Each row is a point on a tangle of strands that fork and nearly touch. The rows are in no order.
Two points are linked if the straight distance between their rows is under 155. Some points are linked to none.
zugez: [-20 -11  17  16  31  54  30  22   6  15 -38 -22 -57 -35  10 -11  44  -5
   7 -11 -10  30 -12   6 -14  32 -18  12 -14  16  13  21  13  -4  16 -12
  10  -7 -15   4  18   2 -20]
pur: [ 50   1 -54  13 -21  -7 -35 -46  60 -41 -50 -11  15 -32 -14 -19  21  26
 -13 -34  23 -18 -30 -61 -19  12  12   1  12  -3 -26 -58 -34  47  21  75
  32  15 -54   1 -15  12 -64]
ruf: [ 58 -11 -35  -4 -13  22 -16 -27  45 -36 -56   5  -8 -36  -3   6  28  50
  12 -34  36  -8 -17 -56  -4  11  16   5  -1 -18 -12 -18 -25  19  28  81
  19  -5   9  13 -24 -22 -22]
zovu: [  7  -9  -4 -25 -34  -6   9 -13  41   9 -15 -27 -18 -33  26 -42  18  13
 -10  -7  15   5  43  -1  10   3  30  -8  13 -12  -8 -18 -44  32  23 -20
  49   1 -36  11  52  43 -21]
Pudi: [-23  20  19  54  28  -7  13 -19 -27  22 -15 -45 -63   9 -15  12 -29  15
   8  -4  -7 -13   4 -17   9  10 -35   3   4 -10  12  23  41 -68  19  -3
 -32 -10 -13 -16 -42 -29  37]
moze: [  2 -51 -18  -6  16  56   6  31  42   4 -57 -26 -10 -22  11 -13  69  -2
 -10   3   0  -2 -30  12  -7  16 -12 -14 -19  -7  -6  17 -27  19  37 -53
  29 -14 -11  18  52  22 -26]
kis: [ -6  22  42  18  -6   9  44 -39  10   3  -8   1 -53 -42 -18 -23 -38 -45
  -6 -11  41  49   9  20 -16  46 -17  19   1  16 -24  28  34  -9 -50 -15
 -39  11   8 -55 -20 -12 -19]
rup: [-34  13   2   6 -50  -4  47   0 -54  15  63  -4 -33  -2  -4  11   0 -13
 -24   9 -32  31  34  55  -1 -10 -57   1  15 -31   2  -6  68 -37 -39 -71
 -59  16  44  38  -6 -20  40]
gor: [  4 -22   0  28  36 -24 -10 -21  26 -12 -26  -8  53  16   5  20   3   7
   8 -32  31 -50 -21  -7 -12  31   3 -17   5  43 -14   4   7   2  19  44
   6  -8 -47 -22 -45 -13 -29]
duza: [ 43 -17   5 -27 -24   6   0  38  27 -10  -9  35  -5 -21  49 -37 -46   5
  48 -19  78  27 -29  -3  35  17  59 -27   9  -4  -5   7  11  13   9 -12
  22   0  34 -36 -23   6  34]
Notep: [ 40  -5 -66 -30 -28  -6 -37 -13  27 -38  -9   7  23  -1 -12   9  61  -5
 -58   9 -45  -7 -29   7 -16 -17 -10 -29 -15 -48  12 -27 -39  -5  32 -16
  52   6 -13  20  43  19 -18]
mukom: [  1 -10  26 -13  40  28   7   0   7  20 -66 -20 -60 -59  19   2  22  18
  45 -31   8  20 -36 -22 -24  17 -35  23 -27  32   1  74  18  11  17  35
 -16   3   0 -22  22  -2   1]
muri: [  5   8  17   2 -20 -40   0 -64  42 -48 -28 -28 -24 -26 -25 -12   2  -3
   6  22  14 -16  32 -33 -18   2  -7  15  29  37 -38 -59 -47  18 -24  64
  34  -3 -58  10  -1   4 -62]
ramup: [ -6  27  45 -26  41  -5  -6  15 -57  36  31  -4 -20   0  24  -4 -36  23
  39  21  17  -7  -8  48  30 -19  28  13   3  34   7  31  75 -26   1 -46
 -15  19 -26   2 -38  11  38]
Kef: [ 22 -19   7 -27  -6 -31 -32  -2  50 -34  18 -20  28 -30  10  -9  15  14
   8 -15   6 -47  36  -6 -10  -4  11  -6   2  -4 -23 -50 -71  49  27  27
  37  -4 -29  47 -27  19 -51]
nuge: [-47  31  49 -22  54  -8  12   6 -51   4   6 -26 -24 -23  16 -25 -38  36
  57  20  24 -38  23  18  26   7  34  29  21  54 -13  -3  32 -22 -24   9
 -19  17 -40  21 -70  11   9]
zaba: [ -7 -79  23  31  30  -5 -23  -6 -12  14   1 -17  14  11 -15 -10   0   2
 -18  26 -18  50  13 -36  -2 -33  12  42 -11  69  62   9 -77  25   5  42
 -30 -48  -4 -21  32 -11   6]
Zomot: [ 13  19 -15 -55 -35  -4 -32  30  18  -6  56  23  21 -24  29   2  16   4
 -11  -6  12  18   0  20  -2  -7  37  -6  -2  -5 -38 -37 -23  35 -32 -61
  14  43 -11  26   5  19 -25]
kenit: [-32 -20  50  79   8   7  63 -25 -18  15  -4 -12 -32 -18  19 -32 -34 -24
  26  24  54  38  15  -4   4  15 -13 -10   0  80 -12  11 -17   2 -18  21
 -23 -21 -42  -6 -23   6  -3]
suga: [-32 -16  -8  -7  27  -6   0 -16   3  31 -25  -2  18 -26  -1  18  15 -20
 -16 -16 -16  -9 -12  11 -28  13 -31   1  -3  33 -30   6   1 -32   9 -39
  30  10 -66  44   0  -7 -27]
niki: [-62  40 -49   8  21  44  14  56 -82   5  -8   6 -14  31 -14  39   9  -8
   2  20 -82 -13 -12   9 -25 -12 -46  -1  -6 -33  24  11  50 -42 -23 -49
 -20  20  27  26  19 -16  49]
Goroz: [-15  61 -37 -21  -6 -27 -28 -26 -40  17   9  25  44  40 -10  70 -11 -36
 -37 -53 -44 -14  -2   6 -15   7  -4  -7   7  -6   8  -4  30 -17 -32 -16
  27  25  20 -20  45  10  11]
kar: [ -2  28 -68 -16 -42  -6 -62  20  12 -27  49  34  18   8  -6   7  29  34
 -23  28 -18 -28  -1  28   3 -14  15  -2 -24 -83  -7 -55  -7 -23 -13   5
  -6  35  61  49 -18 -12  46]
fenip: [ 16  23 -79 -14 -66  16 -12  21  15 -56  21  57   4   0  22 -24  43  -1
 -23  13  12 -20 -35 -21  -1   3  31 -61 -21 -71  -6 -29  23 -14 -25 -43
  -6  52  88  -1  33  -2  20]
kezo: [ 28 -15 -16   3  46 -19 -65  -6  12 -29 -41  12  44  -3  12   6 -10  27
  36 -45  31 -82 -41 -43 -12  29  22 -18   1  52   5   8  24  18  19  96
  10 -11 -45 -22 -44   2 -31]
kemi: [-17 -15  34  52  81   2  -9 -13 -22  14 -14 -32  38  40  -3  28 -41 -18
 -19 -10  -8  -3  -7  -6  -5   9 -39  29  13  65  26  55  26 -13 -31  32
 -44 -46 -35 -69   2  -8   1]
Kapas: [-25  -2  35   2 -46  12  77  11 -26   7  49   3 -49  -3 -20 -31  -2 -32
   1  29 -15  56  11  57   1  -1 -29   0   3 -18  14   9  31 -13 -20 -59
 -35  -1  32  28 -16  -3  19]
rakup: [-38   4  65  28  52  -3  15  18 -40  43  31 -39   0  34 -36   9 -48   9
  -9  30 -32  21  50  27  19 -10 -27  49  32  34  26  -1  14 -29  -8  27
 -29 -35 -30   7  -8  10  12]
Vogis: [ 24 -30 -45 -28 -43  13   2   6  27 -28 -59  -2  -4 -40  29  27  56  19
 -21 -24  21 -32   6 -20 -15  24  13 -35 -19 -24 -16  13 -24 -13  22 -22
  61  32  -7  35  -9   4   5]
gok: [ 13 -29  -5 -20 -22 -15 -26  10  11 -51 -16 -12 -17  11 -36  15  57 -23
 -29  12 -45 -35 -25   2 -32   0  -7 -12  -7  -9   0 -13 -63   8  24   5
  30 -17  -9  20   6  13 -39]
pes: [ 36 -12 -50 -17  30 -19 -84  16  13   2 -14   5  33 -30  32  -1  14  36
  19 -61  14 -62 -44 -47 -12   5  22 -23  -2   7  -5 -17   4  28  26  85
  27   4 -47  25 -23  15 -36]
ved: [ 42   4  -2  -3 -16 -16  11  -2 -27   8  12  34 -12   9  -4  11  13  20
 -20 -25 -13  33 -22 -27  12 -23 -15  -9  -9 -15  42  12  -3  -3  18  12
 -53  -2  47   5  45 -18  15]
fud: [ 24 -26 -14  -6  11 -37 -24  -8  32 -19  -2 -15  37  35 -14  20  10 -20
   0 -20 -11 -56  -4  -3 -29   9   2 -28  10  12  -9 -20 -47  20  34  45
  31  -1 -37   4 -16  23 -64]
lan: [ 41  22 -78 -23 -66  19 -57  32  12 -27  41  59  36  -4  17   1  20  35
 -36   2   8  -6 -17   4  15  10  24 -25 -14 -70 -14 -37  34 -31 -28 -12
  16  56  86  17 -21  -1  42]
sasu: [ -2  44  -6  40   0  13  27  11 -49  -6  21 -10 -16  58 -27  28 -24   8
 -14  16 -53  11  12   5  11 -58 -40  16 -19 -58  27  52  46 -49 -14  -6
 -47 -17  79  -4  18 -12  59]
Vavus: [ 54  -6  15 -11 -19  -9  26 -23 -16 -27  -1  13 -47 -21 -29 -19  -3 -33
  18   9  47  54 -21   1   3   4   3  -9  -8  27 -37   8 -52  30 -15   8
 -72  -3  43 -23 -36 -22 -23]
Zafir: [ -7  13  -1 -66 -43 -18 -67  45  32 -10  70   3  36 -66  49  15   4  19
 -12 -16   1 -12  26  24  -9  -8  20  22   5 -16 -18 -45 -51  31 -26 -33
  41  37 -54  39   8  16  -3]
Busa: [-18  46  27 -18  25  -1 -22  27   6  28  32  10  49  52 -15  31 -17   2
 -15  22 -34   7  10  24   3 -23  -2  36  12 -14 -27  18   9 -10 -15 -16
  16   1  31  37   1   6   2]
toz: [-27  -8 -16 -28  52  -4  -7  -7 -55  22 -20   4   4  16 -18  37  -7 -51
 -10 -33 -74   3  14  18 -40   7 -50   2  -7  16   3  64  -4 -26 -16 -12
   8  -4  -6  -7  37  -2  -6]
tifo: [ 12 -38  55  63  -4  20  57 -26  -6  22 -32 -30 -15 -24  11 -41   1   9
  27  17  40  49   0 -19  23 -26  -3  -3 -26  53   5  12 -57  38  18   9
 -15 -19 -18  -4   5  -2  20]
Mab: [-15 -34  55  68   1  11  41 -44  -3  14  38 -16 -35  21  -6  -9 -31 -21
   5  32  45  15  32  -5  28  23 -10 -15  16  51   6 -17  -5  18 -22  33
 -57 -29  22 -43 -18  -8  -9]
moto: [-20  -9  82   9  65 -18   6  11 -12  29   3 -35 -32 -26 -10 -12 -23  22
  24  18 -13  25  21   2  -2 -16 -27  60  -4  55  32  44  -4 -17   4  40
 -26 -26 -17  15 -10   2 -10]
san: [ -5  32   5  -7  28 -60 -15  -1  17 -43 -23   8  26 -17  33 -16 -54  35
  24   1  27 -56  29 -25 -11 -21  23   5  18  47  -5  10 -10  18 -21  64
  32   4 -55   9 -32  19 -34]
Tun: [ 11  25  12  -9  14  -2  18 -18 -41  24  -3   8 -38 -17  -5  22  -1  -8
 -10 -34  -9  48   0  -9   4 -30 -45  14 -14  -5  53  59  41  -7  -9   8
 -48   3   3 -29  42 -22  22]
Puvir: [ 18  -4 -46  -8 -33 -46 -62 -13  32  -6  39  23  19  -7   1  27  13  23
 -10  -5  -3 -46  -5  18  -8 -13   4 -24 -15 -47 -26 -43 -10   5  28  28
  17  37  35  55 -41   1  -6]
seke: [ -4  50   4 -48  11 -12 -41  19  -7 -17  25  16   9   1  10  20 -28  27
  18 -26   6 -32  40 -10  12   5  42  16   9  -5 -20  -1   6   3 -15  35
  18  27  22   1 -38  10  -3]
kuvus: [ 21 -16 -22 -17  -6 -34 -59  -3  53 -19 -33 -21  28 -38   1   0  -3  46
  28 -14   9 -39   9 -37 -25 -25  14  16  17  -9 -25 -40 -53  22  23  66
  55 -25 -89  75 -60  -2 -41]
rito: [  3   7 -26  12 -14 -22 -48   2  29   2  39  -6  60  25  -2  29  -1  11
 -16  -5  15 -63 -19  18  -7  10  17 -10  12  -9 -14 -54  37  -9  31  -7
  25  53   5  -5 -52  -2  10]
tufar: [-54  10 -19  55 -23  22  46 -14  -7  15  16 -11 -32  20   8  -4  36 -36
   4  12   1 -35  -9  19 -14  45 -16 -39 -18 -24  36 -11  77 -38 -11 -61
 -17  -8  24 -31  53 -17  15]
dadod: [-44  19  57  57  69  14  16 -14   9   9 -23   2  17   1  41 -16 -52  -4
  33  24  51 -36  -6  17  14  20  17   3  16  75   2  30  47 -10 -27  11
 -13 -20 -58 -36 -42   8  -3]
zivus: [ 32  -4  15   8 -19 -13  18   6 -27  -5  30  22 -22  39 -15 -13  10 -14
  -5  12  10  33  -5 -28  19 -17  16   1  -6   0   9   3 -37  25   2  15
 -50 -13  54 -21   3 -28   6]
piba: [  0  -6  17  37 -19  26  66 -24   1  16  -6   5 -16   6  18  -8  26 -33
   7  -3  40  11 -29  24  15  29   5 -37 -25  -2  11   2  52   2  -7 -53
 -19 -13   9 -44  33 -14   6]
Dareb: [  1 -19  39  57  19  38  24  10 -44  35  29 -19 -86  -3   2 -16 -53  14
  32  42  20  55   9  14  31 -12 -23  26 -14   9  42  51  49 -34  -1  18
 -73 -34  18 -33 -58 -29  40]
mur: [  3 -16  55  23  45  -2 -21 -16   8   4 -45 -40 -50 -42  -4  -2 -14   2
  28   0 -15  19  10 -24 -35 -15 -37  39  -4  65  12  68  12  -6  -1  61
 -19 -10 -14  -8 -13 -10 -31]
pedi: [-39  43 -10 -14  -4 -22  27 -14 -49  22 -10   6  29  12  -7  34  -8 -57
 -23 -42 -45  12  12  15 -25  12 -30  -8   1   2   6  43  30 -17 -37 -33
  11  13 -18 -30  35  10  -7]
Lali: [-38  -3  75  69  67   8  13   1 -27  30 -10 -37  24  22  14   7 -62 -16
  18  24  19 -40  -6  26   6  30 -28   3  10  74  24  57  62 -28 -24  19
 -30 -43 -43 -51 -28  19   7]
genob: [ 35  -2  27  -7 -24 -20  25 -15  -1 -28   3  22 -35 -23 -32 -26  20 -20
 -14  20   5  42 -20  23  -7   0 -10 -13  -3  -5 -62  -8 -79  19  -9 -35
 -35  -1  29  29 -47 -25 -16]
papuf: [  7 -55  27 -20 -44   4  36  19  39 -10   3  11  -6 -46  13 -65 -34   3
  43  29  65  47  28  54  25  10  17 -13  15  -3 -60 -39 -50  47  -3 -63
   0   2  34  26 -25  30  26]
Bef: [ 34 -33 -21  -7  14  24 -41  43  19   4  52  15  29  21  30  -5  42  23
  13 -10  15 -20 -56   0   8  -1  24 -26 -15  -6   3 -34 -21  21  45  -6
   6 -13   5  19   5  -5  -4]
kib: [ -5   2  42  -4  41  17  19  12 -13  37  22  -5   8  14  34  -8   2  12
  29   9  19  33 -10  17  25 -23   1  14  -7  18  38   5  52 -17  19 -42
 -14 -18 -26   8  11  -2  25]
Fulin: [ 14 -44  36   8  -2  31  18 -10  47 -16 -20  19   0 -18  31 -34 -45  -9
  50   0  86   8   5  10  31  45  43 -22  -5  25 -15  -1 -11  32  -3   1
   9 -14  16 -47 -32  18  -8]
laka: [  0 -18  -2 -10 -35  19  43  20   9  10 -37 -24 -55 -47  14 -34  42  14
   7   5  23  30  34 -19  24 -10  13   4 -15 -18   4 -14 -43  52  25 -34
  -1   7  14  43  41  20  10]
ruta: [-39   0 -56 -33 -12  22 -27  21   1  21  20   5  15  26  18  10  26   8
 -21   7 -32  -7  15  -6  -7   7   5   6  14 -31  12 -22  20 -33  -3 -43
  37   9 -10  18  57   1 -19]
niz: [ 44 -43 -33 -35 -66  13  -4  21  39 -27  -8  12  19 -33  36 -40 -28  26
  11 -15  66  10   0   3  20  -6  47 -38  -2 -33 -29 -29 -14  26  25 -42
  52  21  24  -2 -32  16  43]
totob: [ 14  33 -18   2 -43 -37 -17 -69  34 -39 -30 -17 -42 -10 -33  -7  17 -30
 -16  18   4 -31  -8 -17 -17  26   4 -16  20  -3 -38 -49 -30  -2  -3  34
   8   7 -12  -7   5  -6 -46]
Gora: [ 15  18  -7   2 -27  19  13  25  -5 -11  46  44   3  60 -28  -3 -12 -14
  10   8  30   6 -13 -11  47 -19  39  -5  10 -31 -12  -6  26  28 -27   5
 -26   3  78 -20  14 -27   7]
Tasun: [ -3 -25   3  23 -20  38  70 -12  -6  18 -16   5 -35 -14  24 -44  29  32
  24  29  17  39  -5 -31  27 -25   6 -11 -23  -1  27  -3 -16  26  49 -19
  -3 -12  14   5  15  -7  39]
pamet: [ 12 -11 -27  -2   2 -26  -9 -63  47 -52 -70 -30  36 -34   0  -5   8   2
  37 -27  29 -35  -2 -62 -27 -10   2  -3  15  50 -14 -17 -33  23 -17  68
  38   2 -85  -6  -4   4 -61]
dasan: [-31 -22 -13 -49  74 -21 -19 -10 -34  33 -21   6  33  -2 -26  28 -15 -21
   4  -5 -66  35  28 -10 -39   0 -25  31   4  20   4  43 -48 -11   1  34
   4 -27 -28  19  41  14 -18]
milut: [-80  -2 -64  -2  36  19  -1  42 -44  37  -4   0   6  48 -20  16   4 -21
 -16  11 -62  -7 -14   1 -15  32 -16   5  11  -7  13 -13  37 -44  -9 -57
  15   6 -17  19  28  -6   7]
biru: [ 40 -16 -30 -31  19 -21 -79  38   6  -3  41  11  32  -8  27  -6  22  30
  10 -34  -1 -31 -41 -17  -1  -5  27 -10 -13  -5  27 -38 -18  45  31  41
   4  14 -26  27  12  17 -15]
Guka: [ 14  -2  -3  -2 -10 -26  -6 -15 -15 -13  28  18  13  28   7   3 -31  19
  -1   4  20 -29 -23   0  31   9  20 -14  15   9 -11 -44   7 -28  36 -13
  -4  27  -9 -12 -64 -21  49]
gepup: [ 13  24 -59 -14 -20 -22 -35 -59 -37  -3  -8  38  33  34 -12  43  21 -34
 -58 -36 -54  -3 -26  -7 -21  16 -19 -42  -9 -25  11  -4  20 -24   2  12
  24   4  10 -31  78  27   0]
gimen: [-10  45   8   2 -20 -10  28 -43  36 -25  -8  12 -47 -28  -3  -7 -10 -26
  -9  -4  31  -2   9   0 -15  33  10   7  25   4 -21 -13  -4  -2 -28 -14
   7  27   3 -37   0  11 -24]
mafig: [-19 -55 -48 -37 -16  -1 -17 -12  30   7 -61 -19  17 -58  24  35  46 -12
 -15 -20   7 -18  26   3 -36  14 -12 -19 -12  13 -30  14 -23  -9   9 -39
  68  30 -43  55   0  -1 -23]
vuk: [ 22 -20 -28 -10  21 -29 -58  27 -11  -6 -22  26  42  13 -26 -14  11   2
 -36 -18 -62  20 -28 -47 -16 -24   8   5 -11  -3   2  -9 -80  27  17  71
  16 -10 -24   9  18  -9 -26]
Gaki: [ 23  -2 -29  -8 -10  15 -21   5  47 -31 -16  14  36 -25   1  12  29 -31
 -25 -28  19 -21 -48   9 -20  27  22 -24  -4  -4 -58  -8 -23  25  -5 -15
  17  40   7 -23 -53 -15 -47]
Kig: [-26   2  17 -17 -19  32  58  26 -26 -25  48   5   9  52 -18   5  40 -35
 -21  17 -38  15  27  19  24  -4  -1  14  20 -31  50 -15   6   4 -30 -35
 -32 -24  26 -21  55  14 -14]
mel: [ 22 -10 -17 -40 -56   1   4  13  23   0 -17  18  20 -31  44  -8  29  16
   3 -20  31   4   0  18  14 -15  29 -26 -19 -23 -23  13 -23  -6  13 -41
  48  35  46  25 -33  -7  35]
ran: [ 13  13 -23   8 -73 -47 -27 -61  71 -14 -13 -11 -24  -6  -8 -26  14 -17
 -22   9  46 -20  25  -2   2   3  32 -41  15 -17 -40 -57 -15  52   0  36
  24  22  -3 -16   9  12 -71]
Bog: [-22  48  18  28 -18 -15  23   8 -45  19  49 -39 -22  55 -50  13 -33  25
 -28  49 -50   1  37  12  19 -59 -42  25  12 -51  37 -11  33 -20 -10 -27
 -26 -26  54   9  35  -3  78]
Tana: [ -6  20  33  55   5  10  27  -4 -44  43   9 -38 -59  11 -14 -11 -61  22
   3  21 -17  44  16   7  25 -31 -46   9  -5  -8  57  38  45 -67  13  -5
 -54 -15  -2 -29 -32 -16  57]
pavu: [-25  50  36  -6  45 -24 -26  20 -10   1  -4  -5   6  27  -9  48 -34  -6
  20  -7 -19 -54  42  10  -7   1   7  22   3  24 -30  39   9 -18 -12  27
  11   9  27  20 -22  16 -14]
zevi: [-29  -1  -8 -18  27 -12 -24  22 -37  20  60   1  23  52 -11   0  24  22
  10   8 -56 -41  25  17  22  -2  16  20  11 -24  15 -66   2  -5  13   9
 -18 -12  16  35   1  -4  28]
zor: [ 19  -5  32  19   4  -3  22 -21  39 -43 -79   2   5 -56  34 -26 -25  17
  46 -32  70 -39  -1 -23 -17  17  29  -2   0  46 -18  59  26   7 -13  33
  17   7 -34 -44 -63   3  -1]
Nezi: [ -6  29   9  25  12   9  23 -21 -18  19 -20   3 -63 -30 -16  24 -14 -40
  -1 -33   4  29  -6 -22 -18  13 -37  34   1  11   3  71  31  -8 -44   5
 -43  11   5 -61   2 -31 -13]
mame: [-21  36 -42  -3  -4  35  16  57 -49 -23   6  25 -13  38 -13   3  23   7
   3  23 -43 -42  -2  -6   0 -14   6 -14 -26 -32  14  -2  22 -30 -15 -26
 -11  12  61  19   1 -16  40]
nodu: [-47  39  -8  56 -10  -3  39 -18 -19  18 -19 -28 -77  -9 -25   8   3 -21
  -9   5  -8 -21  16   5 -13  41 -39 -18  -9 -27  18  17  61 -55  -6 -22
 -18  14  21 -19  23 -18  20]
nupo: [  9 -11  40 -32 -37 -23  43  -5  13  -5   0   1 -19 -58 -12 -26  -5   1
   9  32  26  66   5  39   6  -3  -4   9   4 -33 -62 -33 -47  13  -3 -65
  -8   7  43  56 -31  -7  28]
vamel: [ 20  25 -32 -39 -40  16 -12  35   8   6  92  45  31  36  17 -16  12  -7
   9 -11  13  21 -14  -7  40 -22  40  -6  12 -34 -23 -29  14  42 -28 -25
  10  17  24  -9  21  -4 -10]
lilur: [ 13 -57 -17  26   4  51  -3  19  34   4  -8  -7  40  29  26   2  44  -2
  10 -10   6 -12 -73  20   8  12   9 -44 -25   0 -12   5 -11  39  43 -47
  18 -24 -13   2  53  -4 -12]
Tibiz: [-15  43  23  -7   4 -15   8   6   7  35 -46   5 -44 -60  26  17 -19   7
  14  -7   8   8  22  -3 -26  -3  -8  12 -24   6 -17  58  32 -24   0  -4
  53  31  -6  36 -11   8  -4]
vis: [  2  30 -44   2 -57  14  23  15 -25 -18  34  42  -1  49  -8 -13  13  -8
   8  24  -3 -13 -11  -4  11 -18  15 -36  -9 -57  -1   5  45 -14  -3 -35
 -28  13  92 -10  23 -18  22]
mol: [-36  14   7 -10 -26   2  65   4 -43  12  44  -7   3  39 -19  19  -1 -61
 -12 -14 -41  19  23  26   2   6 -14  -7  17  -6  25   6  64 -14 -48 -60
  -6  -4  -5 -25  61   9 -23]
feriv: [-11 -31  16   0 -27  34  86  19 -14 -12  52  -7 -24  28 -13 -22  41  -7
  20  46 -17  40  28  34  34 -21 -15  -2  -5 -32  37 -28  24   1 -18 -39
 -54 -32  32  11  30  -2  12]
fuput: [-16 -41  13  15  -7  13  49  -6  -2   5  42 -10  11  44   0 -28   1  -7
 -18  44 -26  20   6   0  21  13  14   4  22  12  28 -64 -44   4  15 -15
  13 -42 -45  13  51  19   6]
pafi: [ -6  68   3  13  -3  42  19  17 -22   0   1   2 -14  24 -37  62 -19 -30
 -19  -8 -48  -3  -2  19 -19  -3 -31   4 -23 -52   5  56  63 -25 -23 -23
 -29  -8  70 -32   3  -4  32]
rudo: [ 31  -1 -11   9  20 -12 -56  27  -6   6  47   9  64  46 -38 -19   6  -5
 -26  10 -70  13 -16 -11  23 -24  10  30   3 -29  30 -46 -57  50  10  58
 -17 -22 -18  -8  -8  -8 -35]
Zoni: [-46   1  18  42  33  -7  22 -12 -24  37   6 -15 -32 -10 -11  21  -1 -10
  -5   3   3   6  -1  18 -10   8 -43   0  16  29 -23  20  24 -48  -6 -38
 -19  -8 -37  28 -34 -38   3]
Guga: [  6  -3  27  17  13 -14   2 -27  19 -36   5  -1  32  -5  22   7 -49  26
  33   7  50 -62 -14  -2  11  30  32  -3  17  37 -11 -28   3 -11  20  30
   9  18 -44 -37 -91   1  20]
Kemus: [-46  37  30  21  30 -20   9  15 -60  48  23 -55   0  68 -41  15 -33  18
 -27  42 -63   3  58   7  27 -24 -15  44  48 -11  21 -34   7  -6 -15   4
 -16 -25   1  20  22   6  50]
Rapa: [  2 -21  14 -21  21 -45 -49  -6  33   7 -57  -9  23 -26 -15  12   5  47
  23  15 -28 -29  38 -28 -22 -23  16  44  -3  -9  13 -10 -58  -4  25  73
  42 -43 -57  54 -18  -3   2]
Zar: [-44  38   4 -14 -29 -11  -8  30   2  37  37   5  30  52 -23  13  -2  -4
 -21  30 -48   3  18  24   5  -8  -6  18  40 -43  -6 -15  31 -22 -18 -46
  38  22  20  34  44   8  13]
pulo: [ -5 -39   6  28  50  -4 -34  -8 -26  16  -5 -28  11  30 -27  27 -27  -8
 -37  10 -30  40  15 -38 -10 -26 -35  61  -2  43  64  47 -14 -28  -6  41
 -44 -37  -3 -40  33 -22   5]
daf: [ 47  38 -21 -61 -37 -15 -46  12 -15 -42  -4  46  12 -26  13  21  -1  17
  -7 -46  -3 -32   1 -25 -11  -1  55  -3 -12 -20 -26   1 -47   6 -21  35
  38  27  11  -1 -47  11  -2]
fupe: [ 26  -3 -87 -28 -27   6 -56 -36  18 -46  -3  28  32  30 -15  26  50 -39
 -60  17 -46 -20 -43  21 -20   4 -22 -47 -21 -62  11 -13   4 -16   9 -22
  31  19  16 -19  88  27 -29]
suv: [  3   9  -4 -10 -38 -13   2 -36  62  10  -6   3  13  -4   7 -49   6  -6
 -32  22  43  17  52   9   6 -19   9 -21  25 -13 -21 -30 -37  52  11   7
  22   8  -1 -11  43  22 -31]
vop: [ 66 -28   0  -7 -24   8   3  -7  35 -23 -55   7  26 -27  10 -23   1  43
  -2 -39  43  -6  -3 -37  11 -18  32 -27 -20 -19  -4  22 -51  45  46  44
  24  -4  19   3 -27   4  -3]
gep: [ 14 -35 -14 -61  49  17 -22  20  -6  26 -33  32  55   9  12   7   7  10
 -14 -34 -44  18 -38 -13 -13  -4  -5  11   0   3  25  44  13  -8  33   7
  41 -18 -41 -18  63   3   6]
dun: [  9 -17  33  55  18  33  56 -32  24  25 -18 -12   7 -11  37 -13  -8  -5
   7 -13  54  45 -21  18   9   2 -16  -7 -16  27  26  20  53   0  16 -44
 -24 -22 -29 -39  30   4  25]
silil: [-11  43  10   8  10  47  34  22 -26   8  14   0 -11  15 -12  35 -20 -10
 -18  -7  -7   4 -21  41   4  16 -19  21   3 -29 -12  36  84 -53 -11 -48
 -32  12  26 -34 -48 -20  31]
dageg: [  0 -27  65  12  38  -9   3  33 -20  30  14 -16 -13 -22  -5 -12  -7  20
  12  35  -6  38   5 -23  10 -33  18  70   0  48  45   2 -53  27 -13  35
 -34 -40 -11 -21   9  -2  29]
vokan: [ -6 -34 -25 -44  82 -14 -58  12 -18  25 -14  22  56  29 -19   9   3   7
 -17 -13 -62  15 -23 -20 -21 -19 -14  23  -5   1  11  14 -42   2  29  52
   8 -26 -15  21  20  -3 -12]
vadol: [ 36 -43  35  -5  -8  45  32   2  55 -32 -38  -5 -30 -29   2 -63 -43 -11
  51  21  80  64  13  20  15  32  21  -3   5  14 -38  -3 -37  55   7 -22
  -2  -3  44 -24 -12  34  -2]

A fork is a point with three links, a tip a point with one. Leave the first point through the second and follow the links. Name the first fork or tip that comes.
gor, kezo | moto
Pudi, Zoni | zivus
daf, seke | vis
vis, mame | daf
mur, mukom | gor
Mab, kenit | totob

A fork is a point with three links. Follow the links from the first point to the second and name the forks in between, in order.
Guka, dadod | gor, moto
rito, tifo | vis, Gora, zivus, totob
seke, Guka | vis
gok, Bog | fud, gor, moto
